A landscape with many peaks, sampled at points; each row gives a point and its height.
From any point a climber steps to the highest of the 2 points nearest to it. It stops when none of these is higher. Distance is the straight distance between rows; heights are no part of it.
safi: [105  90 139 178 170 116 130 124 114  49 158 154 122 128 131  71 119 110
 127  87 165 128 100 110 179 133 154 120  81 189 155 145 167 142  79]  height 7.2
pevi: [ 36  86 107 104 122  99 143 141 202 117 111 122 129  92  87 114 148 143
  83 119 133 110  99 140 145 141 131 108 157 179 154 117  91 137 178]  height 21.7
dokem: [133 129  78  89 149 123 150 120 116 164 172 112 138 103 108 162 114 144
 153 160 121 172 186 158 128 121 129 133 137 134 149 100 125 160 170]  height 27.9
Pifus: [149 140  86 166 139 149 136 132 125 134 136 174 195 122 125 118 132 151
 123 168 133 133 170 104 154  80 165 122  94  75 151 147 159  86  54]  height 21.9
loza: [104 156  83  79 124 157 155  88  84 190 121 131 103 142 144 190 153 159
 115 152 164 147 123  98 132  74 102 119 175 117 160 162 122  73  97]  height 26.9
bagev: [139 114  74 118 171 124 130 141 118 134 174 164 139  95 130 149 133 160
 180 155 126 196 175 151 127 117 138 125 121 127 171 121 143 138 166]  height 25.6
mamo: [ 93 126 126  54 135 169  87 102 114 161 129  71 152 122 126 173 141  98
  45 139 159 125 101 154  90 108 111 113 159 148  89 117 106 153 109]  height 16.5
binof: [ 62  85 129 118 111 132 147 128 169  79 133 132  67  98 101 103 169 147
 131 114 142 148 106 150 160 105 130 113 137 159 147 120 115 137 157]  height 18.6
guvap: [107 174 121  92 132 142 144  97 161 194  68  92  57 150 118 137 125 126
 133 142 116 171 156 124 129 125 129 137 139 102 156 127 121 133 130]  height 47.7
kerob: [160 116 126 192 163  47 144 125 151 111 138 167 144 167 116  83 109  72
 120  97  85  88 124  92 145 129 131 164  96 136 124  79 120 105 124]  height 49.5
podi: [202 125 186 148 115 105  85 153 118 143 122  92 144 167 112 118 136 115
 115 105  88  54 124 119 142 171 116 130 131  77  72  81 155 125 119]  height 55.9
Vupib: [132  75 166 172 117 122 128 170 166  97 133 134 131  99  83 100 152 120
 143  99 113 161  82 162 130 181 135 116 146 150 146 121 131 175 142]  height 44.4
gono: [ 75 123  72 102 147 106 161 129 137 132 147 152 107  95 131 127 111 112
 148 132 128 112 144 144 128 113 151 154 117 138 154 109  71 136 181]  height 21.2
keli: [ 87 110 126 160 145  88 157 134 134  61 149 115 126 120 124  74  68 100
 125  90 123  49 108 120 155 170 140 149 105 194 127 107  86 147 138]  height 30.7
Kovi: [158 139  91 159 172 112 119 132 135 165 163 197 153 104 136 136 133 167
 184 160  95 185 196 185  81 111 145  90 142 163 162 127 122 155 141]  height 22.9
lun: [137 127 119  70 131 135  97 122 148 154 106  47 159 119  93 181 149 183
  91 144 139 129 135 144 129 158  69 117 170 137 103 105 161 129 166]  height 29.4
tosal: [140 182 103 126 132 153 138 111 135 188  83 128  50 137 166 130 110 137
 135 155 105 200 159 127 155 128 120 120 140  80 194 160 111 113  98]  height 43.0
Ruto: [149 169 148 124  89 125 121 123 144 175 108  95 123 170 140  90  80 127
 151 150  77 185 208 148 137 131 127 124 188  75 130 136  93 162 106]  height 7.3
zod: [138 155 133 156  68 146 142 122 149 112 107  84 165 142 138  96 101 148
 130 130 111  67 174 126 166 103 116 134 136  72 103 150 126 108  74]  height 25.0
gizol: [164 129 165 183 120 138 135 123  90 139 137 146 146 145 112 108 111  72
 132  99 136 119 129 139 144 123 170 131 116 116 130 146 110 127  47]  height 17.9
Tiba: [194 162 110 164 127 122 168 135 129 139 139 183 162 162 153 128  96 160
 159 175  84 177 206 112  97 102 169 124 115 109 129  93 117  99 121]  height 29.2
sofo: [133  95 122 132 124  87 115 132 147 159 138 123 165 134  85 136 158 103
  87 123 118 146 151 161 139 122 146 121 128 125 134 100 113 137 151]  height 41.0
gakil: [121 185 104 108 112 134 124 149 124 157 130 121 131 176 175 181 159 154
 116 135 125 140 131  99 110 101  45 124 170  73  95 180 153  77 121]  height 24.7
dega: [162 140 150 152 116 144 120 140  95 112 141 161  84 133 159 105  68 145
 189 128  90 181 193 163 127  67 145 133 159  89 116 112  68 118 108]  height 10.4
Riz: [137 104 113 147 152  98 161 144  87 119 136 161  65 130 139 125 117 110
 140 116 105 199  84 117 122 135 134 157 100 108 161 125  88 122 182]  height 61.2
fup: [152 131 154 187 142 115 159 125 120 138 120 170  98 142 113  94 101  85
 153  86 112 123 143 158 133 112 162 144 107 135 135 114  88 130  72]  height 15.5
nugu: [ 86 160  94  57 122 162 160  75  95 193 128 109 142 112 106 178 143 140
 124 158 175 121 141 135 107  81 119 120 163 151 120 144 103 132 101]  height 23.1
Fum: [172 108 134 173 173 113 128 150 126  90 137 165 134 141 131  95 104 130
 196 101 119 162 111  97 148 155 142 170  87 118 146 125 186 110 139]  height 48.4
rerub: [117 103 112 110 117 116 132 154 186 156 110 122 148  91  74 140 142 130
 133 147 125 168  94 141  87 201 121 119 164 141 146 113 119 191 186]  height 26.4
bodi: [149 115 129 145  99 128  93 144 117 123 150 105 181 152 129 135 153 144
 138 138 140 188 128 114 167 118 110 120 157  72 133 180 179  98 120]  height 16.7
bel: [118 116 140 148 140  95 127 126 135 135  98 100  87 160 103 123 130  87
  99  83 116 106  99 103 130 162 107 154 105 118 103  91 155 114 157]  height 66.0
Funu: [168 154 115 124 119  98 125 126 169 189 101 122 176 151 109 170 169 145
 142 148 118 109 145 115  87 178 114 122 114 124 119 113 172 125 170]  height 20.9
Vipav: [106 116 193 112 124 177  83 156  82  93 170  92 113 126 200 149 106 116
  66 140 177 122  82 104  84 103 112 102 109 167  95 168 157 154  98]  height 31.2
Kuzab: [148 139 113 131 159 164 119 128 160 181 100 149  99  79 110 140 126  88
 169 143 148 171  99 163  90 170 153 139 135 109 174 132 119 187  96]  height 34.2
Nul: [180 119 134 167 181 136  74 149 138 158 128 172 112 104 156 121 110 111
 166 127  85 168 140 193  76 124 160 127 147 124 156 100  98 188 134]  height 38.9
Satig: [140 138 140 102 104 147  87 140 107  62 145  77 161 129 163 158 140 167
 107 129 139  93 126 132 160 121  80 122 125 114  79 162 158  87 137]  height 37.0
zopi: [158 130 121 134 114 117 133 114  86 184 140 125 159 140  99 151 147  98
  96 143 131 183 143 159 132  99 148 117 134 102 137 143  76 129 104]  height 36.0
finuk: [ 91 173 135  73  94 147 131 116  80  81 153 166  96 139 189 157 157 156
 133 149 182  58 122 100 104  96 101 128 112 169  71 146 141  84 143]  height 39.0
Lib: [ 91 125 107 140 175  98 135  97 134  82 128 123 114 139 154 117 111  75
  94  90 146  54  86  77 145 131 112 155  70 172 121 114 157 101 126]  height 50.0
Naba: [176  99 146 128 136  76 118 140 177 101  79 112 145 104  88  94 107 156
 117 107  92  51 164 152 158 194 138 143 125 135 136  85  99 137 171]  height 29.3
Vefoz: [ 56 115 140 123 112 150 182 137 137  98 119 108 123 106 117 116  90 111
 124  99 141  66  56  90  96 191 126 126 123 195 124 139 108 182 152]  height 39.5
tegik: [108 177 131 126 114 148 107 151 108  95 152 137 152 164 205 146 139 122
  68 128 131  91 134 107 138  76  86 116 120  93  71 185 142  77  69]  height 35.9
galal: [129 105 115 133 148 137 161 131  60 142 116 159  73 106 148 142 132 107
  98 115 140 196  44 115 153 126 138 142  91 124 175 144  81 116 129]  height 54.6
kam: [118  84  88 124 167 115 114 133 120  68 169 181 185  93 143 103 128 134
 143 131 145 139 139 125 172  97 162 141  75 140 151 139 150 107 142]  height 17.8
Tezez: [120 128 133 130 144 167 104 122  86 122 126 126 142 131 156 151 126 100
 118 115 171 131  88  98 135 116 140 134 103 115 131 184 167  97  81]  height 23.3
Zoge: [109 146  99 154 138  87 190  83  85  98 127 186  76 136 130 109 120  93
 161 107 153  99 101  67 133 117 127 152  78 156 133 139 127  86 111]  height 11.0
fim: [ 78 128 159 128 104 132 177 125 107 134  98  99 108 131  89 118 124  97
 136  87 142  97  72 111  84 168 121 143 119 164  87 137 101 171 138]  height 45.3
kuv: [ 83 164 107  58  97 173 128 107  68 145 137 130  94 152 164 178 160 163
 136 149 176 118 111 100 111  90  85 128 196 116 112 161 128  88 125]  height 29.9
fuzaz: [190 160 137 178 102 114 172 133  96 120 126 194 124 161 149 114  75 148
 186 149  93 175 177  89 104  98 156 138 123  90 114 118 105  73 106]  height 32.2
kig: [179 137 101 134 152 115 138 130  69 175 169 147 110 131 134 149 126 151
 125 165  86 242 176 169 138  96 130 109 147 117 165 124  81 140 138]  height 28.5
zevi: [147 135  88 117 125 126 156 111  44 174 164 143 133 127 121 164 140 137
 103 164 135 191 161 140 166  72 134 113 138 105 155 146  76 113 111]  height 32.0
lago: [177 110 121 168 166  94 125 140  94 108 142 203  98 145 147 100 126 142
 156 130  86 226 132 115 144  93 139 143  96 107 152 138 120  91 144]  height 55.6
Nomav: [144 143  84 130 122 132 134 135  99 130 165 129 154 148 144 141 125 176
 152 169 120 192 178  91 168  97 115 120 145  64 155 155 177  90 132]  height 18.4
beto: [149 138 180  99 113 121  82 138 147 148  74  87 147 127  93 141 176 148
  81 109 129  52 117 146 127 178  86 109 147 128  64 120 137 129 123]  height 44.8
vom: [ 76  74 119 129 121 111 119 150 124  90 182 135 186  92 144 120 111  95
  79 137 151 106 100 131 128 132 174 113 110 178 145 147  94 156 162]  height 51.4
radif: [ 91  91 124 109  98 130 145 116  66  94 165 145 112 123 140 144 156 115
 114 133 170 152  87  98 121 102 150 123 120 144 125 150 121 123 161]  height 40.2
Muza: [106  85 144 149 132 140 138 173 183 105 115 124 128  87  87 110 124 112
 120  94 120 109  53 124 131 221 130 122 145 152 158 111 137 185 147]  height 48.5
ner: [167 105 153 166 134 112 104 124 117 110 152 136 188 164 123 107 149  86
  75 115 114  85 124 121 169  95 154 131  85 105 104 116 154 107  85]  height 42.9
sig: [142 127 129 137 125 110 107 118 167 184 116 103 131 167  90 131 162 109
  60 136 100 153 177 146 173 101 137 108 137  93 145  97 137 123 111]  height 37.1
rinab: [132 109 156 133 132 131 110 159 195 126  86 124 105  69  82  80 120 157
 158 125  90 129 119 192  99 193 126 119 163 145 138  97  97 218 157]  height 39.8
Zuv: [ 96 114 109  98  90 132 143 103  97 102 156 134  90 140 122 141 171 148
 137 142 169 151 127 108 163  84 130 126 144 122 135 130 139  91 160]  height 36.7
funun: [104 157 136 118 129 125 131  99  75  45 161 131  80 148 184 122 118 118
 121 119 162  60 102  76 134 101  93 143  75 162  74 136 166  88 124]  height 42.8
mov: [154 135 105 141 114 113 154 115 186  86 128 148 141 101 108 104 147 212
 173 158 115 119 205 163 168 106 128 104 108 148 154 118 135 105 137]  height 14.3
Ler: [ 99 148 101 134 127 164 134 111 134 114 109 142  65 118 150 115 104 135
 155 128 144 142 152 107 186  84 131 138 126  73 172 157 150  75  74]  height 7.0
dip: [108 131 104 152 166  69 135 115 173 120 111 135 138 136 121 104 108  76
  97  98 114  18 112  93 151 154 122 159  86 151 122  94 134 103 137]  height 54.5
tevuf: [ 90 114 187  81 113 162  91 134 142  91  97  67 110 134 139 139 152 152
  54  98 147  90  70 131 103 140  85 102 145 184  83 133 147 109 121]  height 35.6
bese: [141 125 109 114 113 101 137 134 156 163 122 108 142 129  98 162 155 147
 160 147 130 184 130 124  93 177 116 123 139 137 142 124 159 140 201]  height 23.6
buge: [ 86 161 136  83 127 167 154 107  71 150 110 126  95 122 153 168 129  93
 120 120 163  98  79 113  60 126 121 141 112 150  85 161  89 136 119]  height 26.5
Zadof: [108 111 113 186 196 106 144 120 136  68 142 167  81 127 130  76 113  89
 145  77 134 125 102 115 168 126 130 149  83 159 159 121 145 126  93]  height 8.3
nem: [176 142  88 149 143 145 135 131 141 161 161 133 226 134 115 144 146 161
 115 183 121 134 189 124 153 100 148 116 117  91 147 122 175 115  91]  height 24.3
Duf: [194 103 166 157 132  92  88 165 159 132 145 157 158 145 130 121 138 144
 157 133  79 205 164 170 112 150 156 108 157 136 134  90 129 155 170]  height 13.3
gaz: [137 127  63 134 154 121 144 114 104 113 150 193 197 123 129 132 142 153
 137 164 143 138 152  81 142  79 149 134  69 106 135 146 166  75 116]  height 19.8
vidiz: [107 134 155 110 113  99 123 128 154 146  75 111 155 127  96 144 171 136
 100  98 138  52 103 133  99 171  97 127 120 167  73 131 127 123 154]  height 46.1
tad: [186 131 176 176 150 109 114 142 163 140 111 125  74 177 123  88 111  96
 152  99  79 127 142 123 155 165 151 143 118  99 147  76 162 136 101]  height 56.2
ver: [ 80  89 143  62 105 180 112 109 122  86 148  82 125  85 169 146 110 138
  72 147 180  90  90 115  99 103 143 104 118 189 129 127 126 153 142]  height 40.1
tize: [ 62 119 136  50  84 140 153 108  94 126 139 112 141 116 117 145 164 150
 117 147 169 100  96 124  85 119 118 118 148 177  82 135  90 163 180]  height 19.6
rovi: [178 119 112 179 213 103  74 149 135 149 134 206 118 128 188 116 103 124
 141 124  55 160 147 167  96  99 161 132 126 129 168  99  96 157 156]  height 42.6
dup: [154 102 178 147 112 105 143 163 129 127 114 106 131 128  94  94  77 105
 165  87  97 124 116 145  99 192 141 162 147 135 100  73  93 178 162]  height 29.5
Kile: [160 100 142 148 113 121  99 153 149 115 156 114 147 123 104 119 155 160
 161 140 123 218 149 167 152 133 129 109 150 110 148 133 148 133 145]  height 15.0
liti: [ 39 114 146 146 114 102 166 144 143  70 137 100 124 117 109  83  77 125
  84 117 132  43  76  92 138 182 133 113 125 218 124 139  79 164 159]  height 34.5
sufik: [ 83 138 104  85  71 152 144 103  96 128 154 118  96 150 123 133 157 178
 145 159 166 133 171 111 194  77 106 123 199 105 139 137 141 109 136]  height 33.7
Pil: [157 114 154 152 133 152 155 153 111 117 134 119 133 107 107 113  80  88
 191  91 133 113  88 136  91 204 150 159 127 135 124 104 117 189 123]  height 26.7
tagin: [ 73  66 122  86 127 166 115 133 137  97 164 119 166  78 153 147 114 106
  55 144 162 133  72 109 105 120 159 101 122 179 161 134 123 172 153]  height 45.5
rok: [131 158 103 115 129 126 135 110 166 185 117  70 146 165 103 148 141 151
  65 157  92 120 200 121 154 106 107 117 132 104 120  85 157 114 137]  height 33.9
Riguv: [140 143 139 144 116 129 123 113  92  51 148 103 131 143 155 117 111 132
 130 113 139  69 117 103 158 115 103 142  78 127  82 145 170  82 117]  height 40.3
Kolu: [ 88  92 146  89 115 173 129 119 166 111  95  92 127 108 117 152 155 136
 100  99 162 118  41 112  89 151 120 113 148 184 141 133 163 118 130]  height 30.9
vak: [120 129 151 145 132  94 143 154 185 113  93 146  99 102 120  75  89 168
 206 112  80 108 154 174  97 166 136 144 141 171 127 103  81 167 181]  height 35.7
voz: [117 151 155 132  93 126 131 120 158 157 110 104  96 148  99  86 128 147
 156 139 100 176 191 171 150 101 130 114 157 104 130 137  97 145 111]  height 7.4
sukig: [121 120 126 109 124 158 139 131 160 169  91 118 112  98  85 149 127  80
 131 127 143 154  59 124  76 191 133 143 147 120 138 117 124 188 135]  height 30.1
Rin: [149 150 110 137 157 150 111 122 155 183 115 142 100 113 122 143 143 125
 147 157 128 207 155 167 126 132 142 112 147 108 186 146 132 153  97]  height 38.4
gug: [123 104 112 163 176  99 115 153 187 115 134 165 141  97 128  98 115 103
 149 107 116  85 124 155 154 153 156 150 100 145 171 108 129 137 136]  height 42.4
bulo: [182 151 115 186 170 129 101 125 127 148 144 199 133 153 167 122 140 179
 159 161  59 215 196 158  97  92 150  78 137 138 154 127 135 127 119]  height 20.4
nuzas: [ 95 135 123  79 132 133 124 110 175 188  59  76  98 129  89 148 137 128
 106 121 132 143 124 123 105 152 112 137 146 124 127  88 146 139 161]  height 54.0
zipob: [158 126 193 125  94 143 110 131 138 139 107  87 155 116  85  80  92 114
 158 121 120 112 155 190 145 140 156 140 158 111  97 107  79 176  82]  height 11.2
gavo: [ 88 115 120  82 131 141 127 112 152 156  97 108 124 144 115 177 183 139
  96 109 157 151  64 113  75 119 102 115 160 162 136 129 153  89 141]  height 27.2
zeti: [118 109 121  98 123 173 128 121  68 136 129  97  96 119 135 167 125  86
  80 131 146 190  61 118 117 116 128 135 133  92 134 143  87 140 133]  height 47.6
vodak: [ 99 159 122  76 107 159  95 143 121 125 139 105 139 147 188 172 150 150
 126 121 155 134 102 116 112 114  53 117 196 105  98 190 154  86 103]  height 27.0
bobom: [109  90 121 125 106 100 134 127 114 109 165 133 181 113 108 131 148 111
 110 124 147 136 131 153 130 113 160 118 112 152 125 137 100 132 151]  height 45.6
zev: [128 157 108 119 117 132 125 120 132 147 114  93 108 172 144 166 136 134
 119 136 121 146 134  95 138 102  91 141 129  71 122 144 159  79 145]  height 22.3
govas: [110 100 123  96 130  86 126 130 188 142  70 100 160  87  65 118 149 170
  85 120 124  79 153 158 154 176 129 115 149 162 142 105  97 149 177]  height 25.7
vudo: [ 94  95 194 117 114 176 114 135 114  86 143  75 101 115 170 134  94 131
  57 122 173  88  66  96  86 117 118  93 106 208 117 140 155 173 109]  height 34.9
Mor: [177 107 140 129 150 160  81 147 142 130 150 132 153  77 122 113 104 100
 164 134 127 140 144 205 128 142 164 136 143 105 144  90 108 187 102]  height 34.8
saf: [133 137 125 143  98 138 127 130 111 129 150 140 100 127 130 107 113 147
 178 142 116 181 188 156 151  84 134 117 157  87 144 146 105 114 102]  height 8.9
dese: [102  88 150 164 119 163 145 159 142 109 155 160 137  77  91  99 129  80
 120 110 125 160  67 161  97 160 149  97 143 162 146 144  88 216 109]  height 39.7
fol: [104 145 106 107 109 133 167 102 153 149  93 140 130  96 110 145 134 135
 185 127 170 103 126 123 104 141 139 138 108 151 139 143 137 115 138]  height 33.5
fuv: [114 140  96  77 140 155 122  89 100 180 144  99 179 109 114 181 133  92
  75 147 162 107 144 161 111  95 136 124 131 141 110 129  97 154 101]  height 19.5
Nep: [108 133 150 128  92 165 151 123  44 116 134  94  75 136 132 126 103  91
 141 113 146 150  87 109 123 128 130 148 139  97 107 159  93 134 115]  height 42.5
mukoz: [ 90 154 128 111 131 122 162 111  47 131 137 174  94 136 176 160 137  97
 105 120 169  83  80  89  70 118 127 130  83 178  94 172  93 112 129]  height 30.0
zef: [141 153 128 105  81 132 138 109 142  98 101  57 148 136 114 119 120 199
 126 149 112  80 188 134 181 109  95 131 133  94 103 129 125 103 139]  height 28.0
vifus: [ 73 123 149 113 114  98 140 132 145 183  80 119 142 133  81 139 170  97
  86 100 139  96  74 122  72 167 115 124 144 163  86 131 103 154 154]  height 53.5
febav: [201  98 150 116 133 122  83 140 161 136 126 113 181  94 100 129 143 129
 144 137 124  93 135 164 157 175 159 123 132 108 152  95 142 161 119]  height 31.3
mus: [151 147 109 134  83 127 102 127 151 185 122  91 193 157 148 142 144 121
 105 146 124 125 154 123 135 130  70 110 204  59 118 180 148 148  77]  height 19.7
dopa: [ 95  84 130 118 144 130 129 150 197 102  80  99  99  87  97 116 119 129
  97  88 127  95  75 114 145 199 117 136 133 148 153  91 148 140 176]  height 53.3
memov: [172 125 142 159 158  97  69 150 189 135 124 167 128 145 160 108 142 148
 164 133  48 168 165 175  90 173 155  93 156 156 148  89 145 165 179]  height 12.0
gota: [164 119 126  97 110 144 107 116 151 131 113  81 191  93  93 160 149 153
 135 149 156 109 132 161 139 164 124 122 137 134 128 135 141 144 132]  height 27.8
Gen: [ 97 138 121 161 129  77 191  96 134 125 110 168  72 137 103  82 119  90
 144  97 121 101 132 121 136 104 139 150  90 158 130 125  79 111 113]  height 13.0
Bevo: [138 153 160 146 141 131  89 146 114 102 151 134 162 174 164 141 163  94
  54 116 123  80 113 117 146  98 101 124  88 115  65 153 160  89  77]  height 39.2
pip: [ 80 127 129 144 174 104 136 107  89  58 154 110  85 166 175 112 101  94
  86  91 164  79  68  60 123 127  98 134  73 200 112 121 156 138 122]  height 46.4
lokaz: [155 149 113 139 100 111 137 109 189 116  95  85 153 152 103 126 148 188
  96 157 101  92 179 115 169 113 103 121 106 108 116 103 162  86 136]  height 30.8
nuzat: [ 96 147 123 103 125 170 110 115  86 103 122 148 118 129 173 160 135 146
 148 124 185 115  80  74 116 107 121 124 128 131 129 189 193  58  86]  height 25.5
divim: [155 135 139  80 139 137  83 147 141  87 114  89 178 117 135 192 177 188
  83 129 144  89 117 149 132 153  72 110 132 146  91 145 159  94 148]  height 33.6
pevub: [204 131 159 194 176 113 122 147 126 136 119 180 104 173 147  93 108 107
 158 113  82 179 134 110 147 131 158 150 104  98 156 117 148 114  97]  height 52.1
Mapi: [129 132 120 168 142 110 163 109  97  72 142 178  57 130 126  88 110 119
 185 113 133 146 128  95 159 106 129 151  93 117 143 128 143  82 102]  height 9.6
dusef: [160 111 177 167 132 101 115 143 125 130 106  82  90 176  92  98 119 102
 123  70 104  93 109 110 149 192 115 145 124 107 102  67 163 136 130]  height 60.9
zor: [199 155  97 153 141 131 154 138 112 169 172 150 201 160 135 142 112 157
 129 190  84 188 212 122 122 103 157 115 138 101 145 108 141 122 112]  height 26.8
Fitu: [103 154 118 100 113 105 139 119  82  99 169 169 160 130 173 160 150 121
 111 141 160  63 133 115  83 101 119 119  74 172  65 157 116 102 148]  height 34.7
res: [132 119 178 164 130 138 130 134 136 132 118 139 105 112 102  79 103 100
 161  89 108 127 150 199 123 108 159 139 132 140 113 109  73 167  85]  height 13.4
los: [162 172 120 144  73 121 163 123  96 123 137 123 149 167 141 124  98 158
 175 153 105 121 174  97 111 100 118 147 126  70  87 130 122  82 137]  height 35.5
vada: [ 99 145 117 133 133 135 142 116 113 140 119 182  27 110 128 100 143 160
 196 140 116 154 163 165 107  87 134 125 134 129 148 123  81 149 151]  height 13.7
Sug: [189 115 145 185 140  75 125 127 157 133 128 157 157 179 109 100 151  97
  98 125  84  96 130  96 151 118 147 140  92  98 118  84 159 102 109]  height 46.2
rad: [145 172  83 153 120 142 148 126 145 150 115 125 130 165 170 128 113 154
 133 167 100 163 175  74 148 111 123 127 132  50 165 153 166  88 103]  height 20.1
Nenud: [183 109 168 147 139  98 111 157 173 116 111 135 126 118 122  92  81 130
 165  99  77 104 164 169 130 167 150 148 136 137 123  60 107 159 152]  height 32.3
Rane: [ 95 118  57  90 151 121 146 137 134 155 156 128 177  79 123 170 111 111
 138 147 150 126 121 137  98 151 143 144 134 140 156 119 102 158 185]  height 24.4
Kaba: [167 104 107 162 214  91  93 161 169 139 142 202 141 132 154  98 115 103
 137 122  72 130 139 138 143 123 167 157  99 109 179  95 128 138 146]  height 46.3
Bufu: [180 166 170 104 106 124 107 119 165 178  96  97 155 149 106  92  88 137
 153 159  82 136 206 173 127 158 154 124 164 104 110  74 102 179 118]  height 9.0
Tagep: [127  88 156 170 115 102 126 124  99  57 164 143 142 146 116  89 148 120
 123 104 150 160 106 114 179 103 146 116  96 153 125 159 164  99 103]  height 5.9
vuno: [134 120 165 155 129 161 118 124  99 128 134 112 148 131 125 129 128  78
 126 101 170 102  86 123 131 157 157 128 111 139 125 153 157 149  64]  height 20.6
bur: [ 96 127 149  85 120 186  84 116  73 128 152 104 124 121 195 164 112 101
  60 152 191 126  96 116  90  79 135 100 133 152 120 180 126 129  74]  height 27.7
Molu: [ 88 127 117  76 100 176 141 101 120 102 111 126 120  93 141 161 147 170
 170 137 198  96  91 104 109 127 127 121 134 163 135 153 164  93 132]  height 28.9
Feme: [119 135 123 110 147 138 106 118 140 164  97 103 116 167 135 181 167 119
  84 113 138 153  87 103 119 109  97 133 137 105 133 143 165  75 125]  height 24.1
Fasa: [173 112 186 115 108 109  78 141 124 169 101  87 138 120  77 122 161 115
 101 109 125  57  96 136 124 199 119 106 156 103  74  90 135 166 118]  height 50.2
Nagiv: [ 83 109  92 149 161 138 136 165 161 147 145 184 136  71 114 132 131  90
 120 128 124 154  77 162  96 149 155 117 147 145 182 150  73 184 141]  height 34.6
kep: [132 161 122 130  70 138 142 129  46 131 136 124 100 153 157 136 106 131
 180 134 135 141 127  87 118 124  98 148 156  57 104 181 118  89 130]  height 38.8
zofu: [ 97 207 107 102 100 147 147 139  84 102 154 179 126 153 189 160 155 153
 106 159 148  79 144  94 113  76  86 116 122 104  61 174 127  62  83]  height 32.5
vekif: [120  95  95 137 142  97 129 113 160  45 160 169 123  91 129  90 150 161
 149 137 127 129 156 144 191  86 126 123  90 146 153 117 142  91 147]  height 16.2
gevad: [134 136  92 112 121 142 111 116 140 176 153  69 172 136 128 156 118 133
 101 159 129 159 174 135 173 105  92 111 193  86 146 154 155 138  88]  height 17.4
pivan: [ 99 113 119 116 141 105 123 131 186 153  76 100  64 132 104 124 127 114
 109 107 110 146 125 116 129 165 122 145 121 117 147  82 151 126 190]  height 59.7
mobu: [ 66 146 162  63  83 175 141 104  68 136 133 125 106 115 154 146 138 125
 115 157 190  97  95 112  59 102 133 114 137 176  78 163  88 166 125]  height 23.0
pegup: [112 134 185 109  95 145  81 138 143 107  89  52 123 146 127 135 150 142
  78  94 138  84  95 132 150 149  75 110 165 132  79 156 152 108  98]  height 39.6
Sol: [185 108 135 140 142 123 117 145 122 104 136 128 173 124 134 125 105 130
 181 120 122 127 123 119 129 166 143 166  91 101 130 114 171 117 160]  height 45.7
lesu: [129 118 124 144 138 118 141 126 185 139  97 140 148  99 107 132 141 117
 160 110 151  85 107 127 136 174 146 139 100 154 159 131 160 126 128]  height 38.1
besid: [136 161 100  84 137 123 151 105 125 197 149  58 145 142  92 163 112 153
 105 174  94 146 202 135 138 122 100 127 155 130 110 101 156 150 161]  height 31.1
tid: [154 159  97 161 157 140 146 116 111 112 117 169  64 130 159 102  86 128
 156 144  98 158 163 105 157  85 137 150  85  72 162 121 124  74  97]  height 8.4
roreb: [146 119 103 113 161 142 115 134 111 118 139 130 188  94 155 154 101  98
 153 120 148  76 115 122 110 158 147 168  75 119 123 122 147 128 153]  height 41.9
zar: [150 160 148 156  84 140 115 132 118 155 119  97 161 161 141 125 118 108
 133 120 117  98 138 122 134 126 105 135 153  65  96 170 132 117  81]  height 22.4
raren: [ 70 119 142  94  96 146 162 120 139 119 115 126  73  98  86  97 148 154
 172 132 140 148 132 159 133 114 132 128 146 138 129 117  90 171 156]  height 16.3
konog: [144 136 126 163 137 119 122 116 106 104 140 193  42 132 164  99 108 165
 199 136  82 166 179 154 102  71 131 125 138 125 130 103  92 116 158]  height 11.9

Call two points neighbours if one is among the 2 nearest of the other. Go from one point of each pair to the other, from neighbour to neighbour, staying as high as possible. Name the lowest point that can't be avoided.
bel and Riz -> pevub
vifus and bel -> beto
bel and dip -> keli

Where does a climber stop that starts at each point below?
saf -> Nenud
bodi -> kuv
fuzaz -> Riz
Feme -> bel
Ruto -> Kaba
bese -> bel
Nagiv -> bel
tid -> Kaba
gevad -> vom
safi -> Kaba
Funu -> Kaba
vekif -> Riz
mov -> vom
